The views of a scene show one set of named points, each view turned or mirrored, shifted and resized as a whole, with a little noise and some points left out.
In the rows, 128 means zero.

Scene 1
View 1
q_585: [146 174 107  92 123 101  84 124 157  94 151 138 155 118  68 117 147  99
 140  67 204 158  98 119 135]
q_93: [130 174 104 100  94 104  66 125 148 136 122 136 137 130  81 117 153 113
 141  96 175 138 114 122 187]
q_319: [125 202 103  74  98 123  82 117 146 130 160 182 119  77  70  96 142 148
 154  92 200 112  98 106 133]
q_398: [134 165 117  81  85 104  82 152 136 102 165 124 129  86  96 117 147 114
 124 106 225 148  88 144 183]
q_659: [141 174  97 116 120  91  65 112 159 124 112 135 156 161  65 124 156  92
 141  75 157 154 123 107 161]
q_692: [116 179 111 154  90  77  79 111 112 144 138 153 103 147 105 113 176  86
 117 116 154 141  83  82 161]
q_186: [119 180 100 126  87  95  70 111 131 145 120 150 118 144  89 117 163 111
 129 108 152 132 108  98 181]
q_404: [119 188 118 134  96  89  93 112 119 130 171 173  99 108 105 101 167 108
 124 100 181 132  69  78 123]
q_307: [132 184  93  87 111 114  67 112 164 127 117 148 150 132  55 116 143 124
 149  78 172 133 126 111 158]
q_790: [115 201 103 136 109  95  82  85 132 147 145 190 109 132  77 100 163 116
 139  94 150 118  88  62 107]
q_817: [127 202  99 107 126 105  81  93 152 126 147 183 130 119  60 104 148 124
 152  69 168 124 100  76 104]
q_778: [112 197 101 123  90 100  75 105 130 154 136 173 103 117  87 105 162 126
 132 102 159 119  92  80 142]
View 2
q_307: [ 96 117 145 146 160 140 111 109 119 138  99 138 110 121 131 166  68 150
 132 114 132 167 118  91 149]
q_778: [134 140 141 147 142 137  97 108 126 128 106 142 135 123 124 157 118 145
 132 124 106 156 110 118 145]
q_790: [147 147 136 146 147 136  94 120 130 120 123 153 143 131 118 159 118 136
 116 131 124 162 117 124 148]
q_659: [108 111 139 149 164 150  95 125 121 140 107 155 107 128 130 161  64 144
 114 111 139 182 129  78 136]
q_692: [152 143 142 145 138 150  82 114 144 144  97 146 132 113 131 148 125 137
 119 113 100 156 110  99 106]
q_404: [144 157 136 141 145 134 101 101 151 133 106 136 148 122 120 163 126 135
 127 125 129 144 105 128 117]
q_585: [100 126 142 140 162 135 115 103 141 149  93 125 123 120 131 172  66 135
 126 110 167 150 113 100 119]
q_93: [ 97 123 146 144 146 138 115  91 128 145  85 123 111 109 132 163  86 152
 150 109 115 148 105 101 134]
q_817: [123 144 137 144 155 121 112 107 129 119 122 134 144 137 117 174  96 139
 121 134 153 152 117 132 156]
q_319: [104 141 142 142 146 120 122  87 128 125 103 116 138 125 123 176  96 150
 152 129 133 139 108 133 164]
q_398: [ 96 132 149 141 145 133 126  78 150 152  68 104 123 103 133 170  87 146
 159 107 133 129  94 107 105]
q_186: [125 128 143 147 142 150  93 112 125 141  95 145 117 114 131 152 104 149
 132 111  96 165 113  92 127]
View 3
q_659: [133 117 151 119 154 112 117 117 159 117 126 140 154  84 129 180 110 143
 123 157 109 128 124 145 133]
q_398: [159 148  93 117  97 120 115 130 148 129 162 147 131  83  95 169 145 144
 111 114 137 143 145 126 123]
q_585: [153 129 124 130 126 124 131 135 150 121 146 142 138  84 111 178 123 153
 119 131 133 112 137 139 124]
q_93: [138 137 121 111 124 111 109 116 151 126 138 140 146  89 107 168 128 134
 117 140 119 162 134 131 130]
q_817: [133 138 137 126 135 119 127 149 122 131 124 128 127  96 121 163  91 121
 131 142 113 115 127 140 122]
q_319: [140 144 105 124 108 113 131 156 115 136 128 129 113 111  97 157 106 127
 127 135 125 134 132 132 128]
q_186: [127 142 147 103 134 120  90 103 153 137 142 139 153  73 122 161 126 113
 121 130 116 156 142 129 119]
q_778: [125 150 139 111 125 121 103 131 124 143 127 125 129  93 117 150 106  98
 130 137 110 146 136 130 119]
q_404: [134 160 136 121 113 133 109 146 106 156 137 122 114  86 116 140 105  95
 132 114 121 124 146 128 105]
q_790: [123 144 154 121 134 124 109 137 118 144 122 126 125  84 127 148  91  97
 137 137 113 127 133 139 113]
View 4
q_398: [135 156 129 133 125 159 123 113 119 120 130 151 112 115 119 128 117 141
 151 100  80  80 118 115 160]
q_307: [151 134 111 116 155 118 136 120 150 127 123 136 136 124 124 124 135 125
 143 115 117 117 117 102 157]
q_778: [125 157 123 131 156 144 134 122 138 116 109 128 111 114 130 136 161 143
 129 126 116 127 117 106 149]
q_817: [154 147 125 130 154 124 130 132 139 109 125 115 129 114 132 129 160 130
 146 126 123 133 105 117 147]
q_319: [145 140 123 139 146 141 124 126 118 121 132 138 127 111 123 125 163 128
 143 124 103 106 113 128 145]
q_404: [134 171 137 133 143 157 124 126 134  97 113 117 103 107 135 141 153 153
 144 120 108 126 109 115 147]
q_692: [127 168 129 118 159 142 138 118 155 106  95 120 105 119 136 142 141 152
 133 122 121 139 113  90 153]
q_585: [168 144 128 120 141 125 127 123 137 107 129 126 132 118 129 127 119 133
 163 106 109 112 104 114 161]
q_186: [124 154 119 117 156 139 141 113 152 122 100 136 115 124 127 137 137 142
 132 117 114 122 119  90 157]
q_659: [158 138 115 108 160 109 142 122 165 118 109 123 138 123 131 129 129 131
 150 113 129 133 109  92 162]
q_790: [136 159 129 131 157 137 130 131 145 106 107 112 113 112 134 137 168 145
 135 129 123 140 111 111 143]
View 5
q_186: [137 162 104 122 186 142  73 136 146 102 137 180 117 154 160 108 107 103
 215 165 138  85 160 159 145]
q_93: [144 174 106 134 208 135 105 119 148 118 141 186 114 126 144 129 121 101
 239 171 140  77 181 162 149]
q_307: [130 155  84 111 221 115 102 139 138 106 140 184 125  98 107 124  89  89
 227 168 153  93 177 201 140]
q_659: [138 177  85 117 215 109  96 148 153  84 141 200 144 101 109 130  96  72
 226 190 171  95 163 206 125]
q_778: [119 129 114 103 175 133  82 143 131 112 126 158 111 139 141 107  90 121
 198 136 133  97 167 158 159]
q_404: [107 128 142  98 142 142  93 149 162 124 106 162 126 132 120 143 102 147
 184 131 138 119 158 138 155]
q_319: [119 121 118 103 198 118 136 114 132 150 125 147  94  87  98 135  96 137
 224 113 127  93 202 159 166]
q_585: [123 172 119 126 194 124 140 126 171 128 130 199 129  84  83 176 121 104
 237 169 164 106 178 168 139]
q_398: [134 176 142 143 175 145 151  92 170 156 139 185  98 117 124 183 151 132
 252 149 136  82 190 117 159]
q_790: [101 118 127  85 150 129  79 169 153 106 106 157 137 125 110 126  88 136
 173 131 143 124 155 160 150]
q_817: [109 128 109  91 194 108 105 151 142 115 122 162 129  88  86 131  78 114
 200 136 148 112 179 190 143]
q_692: [124 154 128 111 147 156  64 157 158  96 127 176 135 162 159 121 109 120
 185 162 139 109 141 136 148]
View 6
q_319: [120 119 159 130 126  77 130 195 138 122 130 107  93  69 108 143 149 192
 141 112  99  95 174  71 131]
q_778: [121 108 122 132  89  91 106 180 127 127 109 104 113  76 110 132 159 129
 145 124 129 136 172 100 165]
q_186: [116 107 122 122  75 126 116 156 135 160 109 100 104  87 135 129 155 117
 121 140 120 160 160 100 148]
q_790: [126 108 103 136  91  85 103 199 120 104 109  85 142  88  89 128 155 121
 136 104 124 130 177 109 165]
q_659: [150 115 110 113 100 149 134 174 145 141 115  60 130  98 130 132 138 118
  70 108  72 167 181 122 105]
q_404: [100 109 121 132 104  80 114 201 136 124 109 111 141  90  96 122 132 116
 167 128 138 112 137 101 156]
q_585: [118 119 141 107 140 121 150 191 166 147 121  79 128  97 121 132  98 143
 109 121  76 115 139  96  80]
q_93: [114 116 139 109  98 135 131 152 141 167 113  98  89  80 148 134 139 143
 108 136  96 147 160  94 116]
q_307: [140 118 137 110 110 132 137 168 145 142 121  76 104  82 136 142 143 159
  82 113  74 146 184  98 105]
q_817: [136 114 120 130 117  92 123 208 136 104 122  72 137  84  91 139 148 152
 114  98  95 119 185 103 131]
q_692: [104 102 106 126  79 117 107 169 136 151 102 102 130  98 121 120 140  82
 157 150 144 148 137 115 163]
q_398: [ 90 112 178 104 132 113 148 168 164 176 127 126  87  87 148 133 100 161
 154 154 101 103 116  77  95]

In a view up to two points have been moved. Name them for each view, in the order of its rows, or write -.
view 1 | q_659
view 2 | q_93, q_817
view 3 | q_186, q_404
view 4 | q_398, q_692
view 5 | q_307, q_790
view 6 | -
